Points on a hilly landscape, in no order, each with its height.
A ball rolls from a point to the lowest of its 2 nearest points, and stops where none of them is lower. Distance is the straight distance between rows; heights are no part of it.
bofed: [-12,  10,  22,   8,  -3,  20, -35,   7,   2, -27,  12,  13,   6,  -1, -32,
 -34, -39,  38,   5, -21, -13,  18, -26, -10,  18]  h=5.68
guz: [ 10,  13,   8,   1,  10,  35, -12,  12,  21, -22, -11,  33, -18, -20,  11,
  -7,  28,   8,  27, -31,  -8,   2,  28,  28,   3]  h=5.94
vap: [  9,  54,   3,  -3,  11,  -5,  16,  -6,  33,  31,   6,  13,  35,  11,   2,
 -51,   7,  15, -19, -26,  18,   2, -33,  -5,  17]  h=2.08
Mig: [ 24, -33,  24,  14, -19,  -9,   2, -16, -15,  16,  20, -39, -17,   1,  -2,
  33,   5,  31,  18,  27, -41,   3, -14, -17, -30]  h=3.51
pozo: [-39, -17,  -5,   8,  -9,  -3, -24,  -7, -15,  17,   2,   1,  -9,  24,  18,
 -35, -14, -38,  26,  43, -20, -25,  22,   2,  -8]  h=4.76
dol: [-37, -35,  -8,  -2, -28,  -2, -32,  -3,  -7, -18,  19,  -8,  -4,  25,   5,
  -6,  32, -42, -15,  41, -24,   0,  56,  -7,  15]  h=5.80
Mumad: [ 30,  -8,  21,  34, -25,  -4,  -1,  -1,  -2,   9,  14,   6, -23,   9,   5,
  20,  26,  42, -23,  17,   1,  18,   3, -19, -32]  h=6.30
Dife: [-25,  11, -12, -12, -17, -18,  -6,   3,  38,   2,  10,  18, -11,  21,  19,
 -22,  47,  -4,  -7,  29,  14,  17,  48,  -4,  13]  h=5.84
nurat: [-15, -11, -24,  -8,  11, -16,  -7, -23, -25,  -1,   3, -43, -20, -11, -14,
  32, -42,   2, -12,  10,  -5,  -4, -11,  15, -19]  h=4.84
Lam: [-16,  42, -29, -30,  22,  -1,   1,   0,  31,   0, -22,   1,  43, -12, -22,
 -30,   2, -21,   1, -25,  12,  -2, -13,   6,  32]  h=3.98
dedal: [  8,   2, -42, -24,  -1,  -6,   1, -14,  -4,  28,  17, -24,  27,  -6,   5,
  -1,  -3,  17, -27, -46,  20, -27, -18,  15, -24]  h=3.97
Zibe: [-31, -14,  16, -23,  -6, -21,   3,   5,  11,   3,  -6,   0, -19, -10,  15,
 -18, -41, -17,  41,  43,  -7,  -3,   0,  -8,   3]  h=4.54
gotes: [ 14,  25,  20,  42, -22, -16,   6,  11,  16,  25,  -3,  19, -10,   9,  -8,
  -7,   9,  40,  -8,  20,  19,  16,   3, -23, -21]  h=6.11
sidi: [ 22, -12, -13, -23,  20,  -1,  11, -28, -28,   8,  20, -23,  -8,  -1,  31,
  48,   7, -11, -39, -18, -12,  -7, -30,  42, -10]  h=4.22
Luzem: [-26,   1,   3, -24, -29, -24,  -3,  17,  26, -19,  -2,   1,   1, -19,  -2,
 -13,  -3,   1,  -9,  23,  15,  29,  21,   0,  27]  h=4.33
Lini: [ 11,  12,   5,  21,  -1,  -5,  44,  23,  17,  -8, -37,  12,  43,  10, -19,
  -2,  14, -16,   5, -13,  43, -14,  12, -48,  25]  h=5.83
gova: [  3,  25, -15,  35,  11,  20,  14,  40,  18,  -7, -30,  54,  15,  23, -22,
 -26,  32, -20,  -3,  -7,  35,  12,   8, -22,  23]  h=5.38
Fozap: [ 11, -16,  31, -37, -13,   1,   7,   7,   3,  -1,   9,   3,  -2, -25,  20,
   7,   8, -21,   5,  -4, -25,  19, -12,  20,  19]  h=3.94
toku: [-14,  16, -14, -21,  21, -17,   6,  -9,  -2,  20, -12, -15,  15,  -3,  -6,
 -24, -26,   0,   8,  -3,  28, -28,  -9, -10,  -1]  h=3.65
dofo: [ -6,   5, -24,  10,   6, -13, -13, -29,  -6, -10,  12, -36, -23, -19, -20,
  46,  -5,   4, -32,  25,  -9,  18,   9,  24,  -6]  h=4.61
Zok: [-11, -15,  19,  -8,  -8,  -6, -14, -23,  10,  -1,  36, -15, -19,   9,   2,
   0,  15,  37,  30,   8, -31,   0,  36,   0,  -3]  h=4.83
komo: [-29,   9,  -4,  16,   7,   6, -24,  30,   1,  -6, -22,  46, -33,  29,  14,
 -32,  -5,  -7,   5,  33,  26,   5,  27,   0, -10]  h=5.92
ritod: [ 17, -34,   0,  22,  -2,  16, -18, -18, -46, -21,   8,  -9, -12,  -1,   1,
  66,  -7,   1, -27,  -9, -47,   9, -24,  32, -17]  h=2.66
lagi: [ 32, -14, -17, -20,   4,  -6,   4,  -2, -21,  35,   7,   1,   7,   2,  43,
  27,  20, -13, -26, -19,  -1, -15, -21,  19, -26]  h=4.49
Kiti: [-15, -40,   8,  -6,  -7,  -5, -17, -38, -12,  -9,  30, -39, -22,  10,   1,
  17,  11,  -4,  17,  38, -42,  -4,  45,  -6,   0]  h=4.50
Zised: [ 36,  10,  37,   7,  -6,   2,  34,  20,  20, -10, -15,  20,   2, -22,  11,
   2, -18,  27,  14, -14,  11,  12, -18, -25,   2]  h=6.37
sano: [ 10,  22,  40,  -3,   2,  11,  15, -18,  17,   1,  23,  -5,  23,  -6, -17,
 -19,  16,  15,   6, -27, -11,   9, -13, -11,  31]  h=3.78
gimu: [-24,   4, -13,  13,  -6, -13, -16,  29, -11,   6, -13,  45, -22,  39,  16,
 -19,  25, -34, -31,  41,  22,  17,  10,   1,  -4]  h=5.81
por: [ 53,  -1,  -4,  -8,  12,  -3,  23,   2,  -3,   6,  12,  -5,  10, -30,  26,
  31,   2,  -4, -27, -44,   1,  -3, -31,   2, -11]  h=4.82
Sesep: [  3,  13, -50, -38,  31,   9,  -1, -24,   3,  -3,  -3, -23,  37, -13,   2,
  -1, -37,   9, -32, -63,  20, -31, -30,  23,  -2]  h=3.55
Dipad: [-11,  26,  -8,  16,   3, -28,   6,   0,  17,  31, -14,  -8, -20,  -6,  -3,
 -16, -29,  27,  23,  52,  17,   3,  -5,  -9, -27]  h=3.38
Sapud: [  1, -13,  33,  33, -20,  27, -35,   8, -18, -22,  21,  11, -17,  -2, -32,
  -9, -23,  42,  -4,  -8, -32,  36, -27,   5,   1]  h=5.95
Mel: [-14,  21,   8, -32,  26,   4,  -4,   1,  23, -23, -13,   7,  12, -19, -14,
 -28, -25, -11,  26, -19,   0,   5,  -4,  -1,  38]  h=4.51
gad: [-37,  13,   7,  29,  -6,  12,  11,   6,  -1,  27,  -8,  10,  42,  35, -21,
 -57,  12, -32,  40,  15, -11, -26,   4, -22,  22]  h=4.60
gafo: [-26, -13,   4, -19, -27, -16,   0,  41,  27, -31, -24,  19,  18, -21, -14,
 -18, -31,   3,   9,  -7,  22,  19,  10, -16,  30]  h=3.74
vilu: [-51, -11,   8, -14, -10, -12, -12,   7,  -5,  22,  -3,   7,  10,  39,  18,
 -58, -18, -21,  14,  27,   2, -29,  -2,  -4,   2]  h=4.52
Rav: [-14,  11,   1,  28,   0,  14, -39, -12, -22,  29,  20,  -3,  11,   8, -22,
 -23, -12,  22,   8,  -4, -25, -15, -10,   3, -20]  h=5.16
rop: [-10,  26, -47, -36,  33,  -2, -11, -13,  -6,   5, -19, -26,  31,  -9, -22,
 -18, -54,  -1, -14, -19,  29, -27, -27,  12,   0]  h=3.05
kedu: [  5,  33,  -9,  38, -35,  -8,   8,  12,  19,  16,   0,  16,  30,  -1, -25,
 -17,  22,  25, -20,  -6,  23,  20,   3, -20,  10]  h=5.89
pivev: [ 27, -29,  32, -13,   2, -13,  14, -10,  12, -14,  32,  -5, -43,  12,  26,
  22,   4,  55,   8, -15,   3,  13,   5, -15, -13]  h=5.53
Pige: [ 19,  26,  16,  -1,  25,  10,   9,   4,  17,  -5,   2,  31,  17,   4,  -3,
 -28, -12,  13, -13, -35,  19,  -4, -32, -19,  16]  h=3.00
dore: [  4,  21, -13, -47,   7, -12,  27, -22,  20,  12,  26, -17,  20,   4,  29,
 -31,  18,   2, -42, -50,  31, -16, -25,   7,  13]  h=5.36
ges: [-11,  35, -46, -45,   3, -10,  14, -29,  29,  26,  23, -34,  19,   2,   5,
 -21,  38,  -5, -48, -26,  24,  -6,  -3,  32,  12]  h=5.59
mar: [  3, -30,   1, -20,  25,   2, -28, -32,  -9, -17,  38,  -1, -32,  18,   8,
  21,  -5,  39,   7, -39, -19,  -1,  -3,  20,  -3]  h=6.15
sesom: [ 20,   2,  25,   8,  19,  16,   4,  24, -15, -27, -18,  31,   1,  11,  -2,
 -17, -17,   1, -29, -20,  30,   2, -30, -30,  13]  h=3.56
Rabu: [ 14,  10, -13,  15,  -5,   8,  -5,   3,   0, -27,   5,  18,   6,  -6,   3,
  24,  23,  -9, -68, -35,  20,  18,   0,  15,  20]  h=5.21
Dadog: [-39, -15,  -9,   2,   1,  -8,  -1,  -7,  -8,  -7,  11,   3, -31,  32,  11,
 -20,  24, -58,   1,  58,  -1,   8,  45,  -5,  22]  h=5.67
zopod: [ 21, -35,  22,  17,  13,  22, -17,  17, -28,  -6, -13,   9, -40,  -9,  17,
  26, -13,   5,  43,  11, -39,   5, -17,  14, -38]  h=4.53
Lotig: [ 34,  -7,  22,  28, -18,  26, -10,  11,  -6, -15,  19,  10,  -6, -23, -16,
  17, -11,  32, -20, -30, -11,  29, -29,  -7,   5]  h=6.19
peki: [-13, -40,  -1,   3,  -9, -10, -12, -36, -14,   7,  20, -56, -34,   2,  -3,
  22, -18,  -7,  25,  56, -51,  -8,  10,  -6, -29]  h=4.23
movu: [ -9,  -3,  17, -26, -15,  -5,  20,  28,  31,   0, -28,  23,  37, -13,  14,
 -29,  22, -30,  17, -15,   3,  -3,  -5, -13,  27]  h=3.95
lufod: [ 55, -21,  -2,  24, -15,  -3,   5,   0,  -5,   9,  17,  -1, -16, -17,  19,
  41,  17,  43,  -1, -18,  -9,   3,   2,  -9, -43]  h=6.51
dom: [ 36,  14,   8, -16,  33,  29,  -6,  15,   5, -10, -22,  29, -23, -34,  35,
  31,  -2,  -2,  10, -20, -17,  17, -15,  43,  -8]  h=5.37
sobu: [ 19, -13,  17,  10, -25, -17,  18, -26,  -4,  18,   9, -40,   5, -14, -13,
  34,  31,  13,  13,  36, -22,  -1,  14, -21, -18]  h=4.00
Zil: [ 28, -25,  -8, -16,  26,  -3,   1, -18, -11,  -7,  28,  -1, -14,  17,  31,
  22,  -7,  28, -21, -46,   8, -12, -22,   6, -17]  h=5.96
kizo: [-22,  19,  30,  18,  -4,  16,  -2,   1,   4,  12,   5,   7,  33,  13, -25,
 -37,  15, -12,  20,  -5, -16, -10,  -9, -11,  25]  h=4.29
nevaf: [ -6,  -5, -16,  -5,  29,  23, -38, -26,  -5, -34,  12,   8, -25,  -4,  12,
  28, -18,  27,   7, -41, -28,   3,   8,  46, -16]  h=6.34
Gur: [  7,   3,  15,  14, -36,  -6,  26,  11,   9,  23,  -8, -14,  55, -26, -30,
   2,   6,  -1,  11,   2,  -1,  -5, -10, -28,  14]  h=5.91
Nemis: [ 36, -15,  21,  -3,  16,  33,  -1,  16,  -2, -18, -17,   6, -27, -40,  12,
  28, -10,  12,  45,  -9, -29,  23, -14,  19, -11]  h=4.98
bar: [-43, -18,   0, -20, -32, -27,  -6,  10,  32,  -8,   0, -10, -10, -20,   0,
 -20, -28,   1,  29,  42,  -6,   7,  45,  -7,  16]  h=4.77
fise: [ 34, -33,  10,  12,   0,  21,  -3,  -6, -38,   0,  24,  -6,   7, -15,   5,
  46,  -8,  11, -10, -35, -43,   9, -49,  13,  -6]  h=3.18
memup: [-21,   7, -30, -10,  -5, -15,  -1,   4, -25,  28,  -4, -13,   9,  25,   1,
 -23,   0, -39, -31,  23,  19, -13, -12,  12,  -4]  h=1.15
Poguz: [ 22, -24,  31,   8,   6,  39,  -9,  42, -22, -53, -34,  34, -10,  -1, -11,
  -2, -25,  -5,  -4, -28,   5,  10, -14, -15,  13]  h=4.02
gutut: [ 24,  11, -21,  -7,  35,  13,   6,  25,  14, -37, -26,  34,  -3, -18,  13,
  19,   6, -12, -13, -42,  37,  -4,  11,  -5,   2]  h=3.57
Para: [ -8,  22,  13,  34, -19, -16,  36,  31,  27, -11, -43,  17,  25,  -3, -28,
  -7, -27,  12,  25,  28,  35,   8,  11, -52,  24]  h=5.23
vuzo: [ 18, -22,  10, -13, -17,   3,   4,   2, -24,  19,  11, -16,  21, -25,   0,
  26,  -2, -13, -13,  -9, -31,   6, -24,  12,  -1]  h=3.69
Lovov: [ -9,   4, -18, -20,  -9,  11, -36, -19,  15,   5,  21,   8,  -6,  -8,  20,
  13,  37,  -3,  -8,  -4, -42,  13,  19,  47,   7]  h=5.42
Kagom: [-17,   6, -26,  30,  -9,  12, -32,  24, -13,  -7, -14,  40, -26,  13,   5,
  10,  24, -35, -24,  27,   0,  24,  15,  25,  -3]  h=5.69
Buro: [-21, -16,   3,  29,   8,   8, -20, -25, -23, -23,  17, -23, -16,   9, -32,
  16,  -2,  -3,   4,   6, -17, -10,  21,  -5,  -6]  h=2.64
pul: [ 22, -35,   3, -17,  17,  -3,  10, -29, -39,  19,  22, -33,  -8,  10,   7,
  37, -13,   8,   7, -11, -29, -17, -42,   3, -24]  h=3.68
sifu: [ 29,  18,  -4,  13,  41,  16,   6,  19,   2, -16, -33,  35, -11,  -7,  12,
  11,  -4,   2,  14, -11,  28, -14,  15,  -6, -22]  h=3.96
Mefaz: [-18,   6,   4,  26,  -2,   1, -33,   8,  -2,  -3,  -1,  21, -28,   6,  -3,
 -17,  -3,  21,  23,  22,  -3,   6,  15,   2, -22]  h=6.09
Fena: [-11,   5,  -8,  -2, -35,  -9,  13,  10,  -1,  19, -20, -17,  69,  -3, -34,
 -25,  -7,   2, -12, -17,  21, -20, -12, -31,   7]  h=5.65
Sav: [-15,  24, -20, -17,   4,   2, -23,  -9,  20,   0,  14,  12, -11,   6,   9,
  -8,  46, -16, -23,   6,  -1,  23,  29,  33,  14]  h=5.64
deni: [  7, -22,   8,   9,   7,  15, -18,   6,  -9, -52,  -7,   7, -59,  -1,   4,
  33,  -7,  19,  -6,  -9,   9,  16,  28,   6,  -8]  h=4.85
Vik: [-23,  37, -14,  39,  15,  10,  28,  16,  20,  35, -28,  18,  34,  21, -26,
 -32,  21, -41,  39,  34, -12,  -1,   6, -11,  23]  h=4.87
vori: [-22, -18, -18,  15, -35,  -1, -14,  -5,  -3,  11,   6,  -6,  26,  10, -13,
   5,  47, -33,   7,  26, -11,  -8,  51,  -9,   3]  h=5.93
met: [  8,   2,   5, -26,   4, -16,  33,  17,  -3,  15, -19,   4,   9,   5,  24,
  -2,  18, -42,  -3,  16,  16, -10,  -6,  -4,   8]  h=2.60
Mifit: [-23,   4,   6,   3,  28,   2,  11, -21,  -4, -24,  12,  -2, -33,  31,  -8,
 -10,  26, -38,   2,  30,   4,   4,  28,  -3,  23]  h=5.54
viv: [ 18, -13,  32,   7, -22,  18,   3,  25,  19, -15, -14,  15, -14, -21,   8,
   5,  13,  27,  56,   0, -16,   8,  27,  -8, -14]  h=6.54
Bufu: [-15,  49,  -3,  -5,  15, -20,   5, -21,  19,  36,   6, -23, -15, -18, -14,
 -20, -14,  12,  28,  38,  -7,  10,  -9,  15,  -7]  h=2.70
zesel: [ 20,  -1,  35,  -1,   6,  18,  16,  12,  22, -17, -11,   8,  -5, -21,   5,
   5, -24,  48,  61, -18,  -1,   0,   3, -22,  -3]  h=6.67
Niru: [ 10, -27,   7, -12,  -3, -12,   1,   3,  -8,   4,   8,  -9,  11, -11,   2,
  13, -26,  22,  23, -21,  -1,  -6,  -6, -14, -17]  h=4.79
rado: [-10,  25, -20, -18,  24, -13,  18,  12,  -8,  25, -29,  15,   3,  18,  11,
 -23, -10, -48,  -9,  31,  30,  -5, -23,   2,   5]  h=1.88
zipuz: [-12,  -1,  17,  19, -11,  -9,  13,  23,  24, -10, -43,   4,   2, -17, -14,
   2, -42,  21,  57,  31,  12,  -6,  15, -35,   0]  h=4.65
bizek: [ 38,   6,  29,  17,   0,   0,  54,  13,  12,  -8, -24,   9,  36,  -5,  -2,
   0,  -7,   5,  -4, -23,  39, -13, -18, -49,  14]  h=6.07
bupog: [ 25, -36,  20,   1,  -4,   8, -15,   1,   0, -29,   7,  -3, -63,   4,  11,
  29,  -1,  51,  16,   8, -23,  29,  13,   0, -21]  h=5.19
suli: [-17,   7,  22,  34, -30,   4, -15,   3,   1,  -2,   2,   6, -23,  18, -19,
 -16,  11,  -7,   7,  49, -18,  20,  22,  -7,  -1]  h=6.20
modet: [ -3,   6, -16,  -7,   8,  -5,  -2,  27,  15, -41, -34,  24,  -3, -15, -10,
  -4, -26,   1, -15, -17,  45,   8,  15, -14,  16]  h=2.98
Bunun: [-12,  -6,  -8,   2,   9,  29, -18,  10,   9, -12,  -8,  18, -16,  -6,  15,
  -2,  33, -32,  44,   2, -17, -13,  50,  24,  -4]  h=6.16
vob: [ 13,   4, -44, -17,   4,   8, -36,  -3,  -2, -12,  11,  25,   1,  -7,  45,
  23,   1,  22, -41, -49,  -5,   4,  -9,  59, -18]  h=4.68
vuv: [-14, -40, -22, -18,  -9, -23,  -3, -10, -30, -16,   1, -32, -16,  -3,   1,
  40, -20, -24, -26,  12,  10,  -4,  18,   2,  -6]  h=5.06
Vuf: [ 31,  20,   3,  -6,  12,  10,  -4,  12,  21,   2, -13,  27, -32, -25,  31,
  19,  22,  22,  25,  -5,  -6,  15,  16,  24, -21]  h=5.66
samol: [ -4, -13,   5,  28,  20,  21, -23, -28, -42, -24,  11,  -1,  -8,   9, -10,
  39,  -1, -16, -13, -14, -31, -12,  -5,  24,  -3]  h=2.20
sim: [ -2,  28,   8,  20,  18,  18, -41, -14,  -6,   7,  15,  12,  -5,   2, -26,
 -24, -32,  38,   2, -17, -25,   7, -33,  15,  -8]  h=5.40
fon: [  7, -16, -58, -22,   9,  -6, -18, -20, -18,  11,  15,  -9,   9,   6,  34,
  23, -14,  27, -39, -60,  12, -21, -16,  42, -22]  h=4.32
Sud: [  2,   2,  20, -38,  -6, -12,  23,  13,  25,   6, -19,  14,   2, -19,  29,
  -4,   9, -26,  30,  12,  -3,   0,   9,   5,  12]  h=3.29
pedi: [ 12, -28,  16,  11,  10,  25, -11,  16, -18, -56, -19,  11, -25,  -4, -15,
  14, -40,  29,  17, -18,   8,   8,   3, -18,   3]  h=4.45
fos: [  1,  19,   6,  23, -25,  -9,  10, -10,  10,  15,  27,  -3,  16,  23, -23,
  -7,  40,  10, -42,  -3,  20,  12,  12, -17,  14]  h=5.71
vef: [ 15, -18,  24,  10, -12, -23,  24, -18, -34,  31,   7, -50, -18,  12,  -8,
  26, -15,   6,   0,  45, -19, -13, -31, -17, -36]  h=2.97
buraf: [-15,  16,  16,   5, -17, -18,  12,   4,  23,  10,   3,  11, -20,  12,  -5,
 -13,  26,  -6,  11,  49,  -5,  20,  29,  -5,  24]  h=6.03
muge: [ 13,   9, -18,   1, -13, -13,   9, -28,  -7,  28,  11, -47,   4, -19, -20,
  32,  22,  -4, -16,  22,  -7,   4,   8,   9, -16]  h=4.34
luso: [ 41,  -2,  17,  -1,  20,  -6,  24,  -7,   7, -11,  26,  12, -22,   8,  29,
   8,  -1,  33, -24, -35,  28,   5, -12, -18,  -6]  h=5.78
zemu: [-17,   2,   5,  31, -25, -18,  48,  32,  21,  -4, -37,  21,  31,  29, -13,
  -6,   9, -13,  14,  27,  40,   6,  13, -45,  38]  h=5.58
bubo: [ 13,  -4,  17,   3,  14,   1,  -3,  13,   5,  14, -13,  19,   0,   2,  22,
  -4,   3,  14,  26, -15,   9, -16,  -1,  -5, -23]  h=4.37
fus: [-26, -20, -22,   2,  -9, -20,   0,   8, -28, -10, -17, -20,  12,  -3, -26,
  20, -10, -36,  -8,  17,  28, -17,  20, -17,   0]  h=5.27
Nel: [  2,  11, -49, -50, -13, -13,  13, -30,   3,  27,  33, -43,   0,   7,  19,
  -7,  18,   6, -77,  -7,  28,  -4, -14,  42,  -4]  h=5.76
tem: [-12, -17, -25, -31, -26, -12,   2,  -3, -42,  29,   8, -42,  16,  20,   0,
  -3,  -3, -21, -59,  17,  13, -17, -29,  10, -11]  h=1.78
nari: [ -7, -10,  -9, -18, -24,   1, -41, -23,  15,   7,  38,  -5,   0,  -7,   6,
   9,  35,  30,  14,   4, -50,  11,  43,  18,  -2]  h=5.14
bofur: [-31,  16,  17,   9,  33,  14,  16,  -8,  14, -26,  -5,   2, -27,  10, -12,
 -34,  -9, -38,  29,  27,   2,   6,  18,  -5,  44]  h=5.33
lim: [ -2,  28, -28,  30,  18,  21, -11,  28,   4, -20, -27,  50, -19,  14, -15,
  -4,  31, -24, -12,   9,  20,  23,  21,  14,  13]  h=5.56
fazi: [-18,  29, -45, -52,  33,   6,  -4, -14,  14,  -5, -19, -17,  42,  -4,  -9,
 -35, -19, -34, -25, -32,  14, -19, -38,  24,  20]  h=3.54
Latat: [-32,   0,  11,  -3, -13, -18,   8,  14,  -2,  19, -13,  -6,  25,  21, -10,
 -36, -31,   1,  19,  18,  12, -25, -10, -27,   3]  h=4.17
Sas: [-10,  -8, -23,  10, -15, -14,   5,  10, -22,   7, -16, -20,  45,   8, -34,
  -2,   9, -19, -30, -16,  39, -20,   5, -24,  -1]  h=5.44
fifu: [-26,  27,  22, -20,  33,   6,  19, -10,  33, -19, -10,   3,   1,   0,  -6,
 -41, -41, -13,  47,  16,   5,  -7,  -4, -14,  42]  h=4.96
Mufut: [ 20,  -9,  -7, -19,  15,   0,  18, -25, -50,  31,   9, -49,   3, -11,  13,
  40,  -8, -18, -25,   4,  -8, -26, -47,  24, -29]  h=3.99
Gares: [ 31,   3, -21,  16,  -1,   0,  17, -17,  -1, -20,  26,  -8,  23,  -7,   7,
  21,  29,  -3, -63, -65,  24,  -1,   2,  -2,  11]  h=5.39
vas: [ 21,  10,  -4, -35,  12, -10,  19,   5,  10,   3,  -1,   9,  25, -11,  26,
  -8,  12, -16, -27, -49,  17, -10, -30,   4,   4]  h=5.11
rar: [-16, -16,   7,  -4,   8,  -2,  -5, -20, -16,  14,  18, -33, -21,  -7,   3,
   1, -18, -33,  34,  42, -39, -16,  -3,  13, -17]  h=3.92
zepe: [ 18,  24,   3,  13,   7,   0,  17, -24,  -9,   5,  25, -17,  15,  12, -12,
  -4,  22,   5, -59, -33,  23,   2, -13,  -9,  16]  h=5.55
toru: [  5, -10,   3,  -7, -29, -22,  15,  -7, -28,  41,  10, -35,   2,   6,   0,
   3,  -1,  -3, -26,  43,   0, -11, -22,  -6, -24]  h=2.42
mak: [-33, -10,   0,  14, -20,  -6, -28,  -4, -22,  23,  13,  -9,  14,  23,  -5,
 -19,   4,  -3,   7,  14, -18, -25,  13,  -4, -24]  h=4.97
peda: [-27,   3,  11,   7,   0, -28,  22,  19,   9,  10, -34,  -1, -11,   1,   5,
 -16, -51,   1,  42,  63,  16,  -7,   2, -24,  -3]  h=4.03
bute: [ 13, -53,   5,  -7,   9,  12, -21, -13, -37,  -8,  20, -11, -27,   3,  16,
  36, -26,  12,  28, -14, -46,  -4, -24,  12, -25]  h=4.07
bofo: [ 26,  19, -14,  12,  -3,  13, -17,   3,  -1,  -8,  14,  30,   3, -13,  16,
  20,  18,   8, -41, -40,  -8,  17, -13,  36,  -5]  h=4.99
Dap: [-14,  -2,   3,  21, -38,  -8,   6,   1,   4,  25,   4, -18,  42,  -7, -30,
  -6,  24,  -8,  22,   8,  -8, -19,  32, -17,   0]  h=6.08
laf: [-21,  35, -11,  23,  10,   8,  19,  30,  32,   9, -29,  36,  37,  30, -21,
 -45,  13, -19,  18,   8,  17,   6,   1, -20,  39]  h=5.15
Komu: [  6,   7,  13, -21,  23, -11,   8, -12,   1,  19,   4, -20, -10, -28,  -9,
   2, -26,  -5,  28,  22, -27,   5, -23,  16,  -9]  h=3.42
Zep: [  7,  -7,  18,  26,  -5,  34,  -1,  16,   7, -20, -19,   6, -16, -22,  -6,
   6,  24, -12,  60,   2, -15,  -6,  54,   3,  -8]  h=6.33

For each start below, name the point where the ball stops.
suli -> Bufu
Mefaz -> vap
Sas -> memup
kedu -> rop
Zil -> vap
Bunun -> pul
zesel -> peda
dol -> rop
ges -> pul
Sapud -> rop

Call two points neighbours if one is among the 2 nearest of the other. Go from one point of each pair to the other, from neighbour to neighbour, staying as low as possible. Name the highest point that can't be avoided.
samol and modet -> bar
rop and modet -> Dap
Bufu and samol -> Kiti
memup and samol -> Fozap
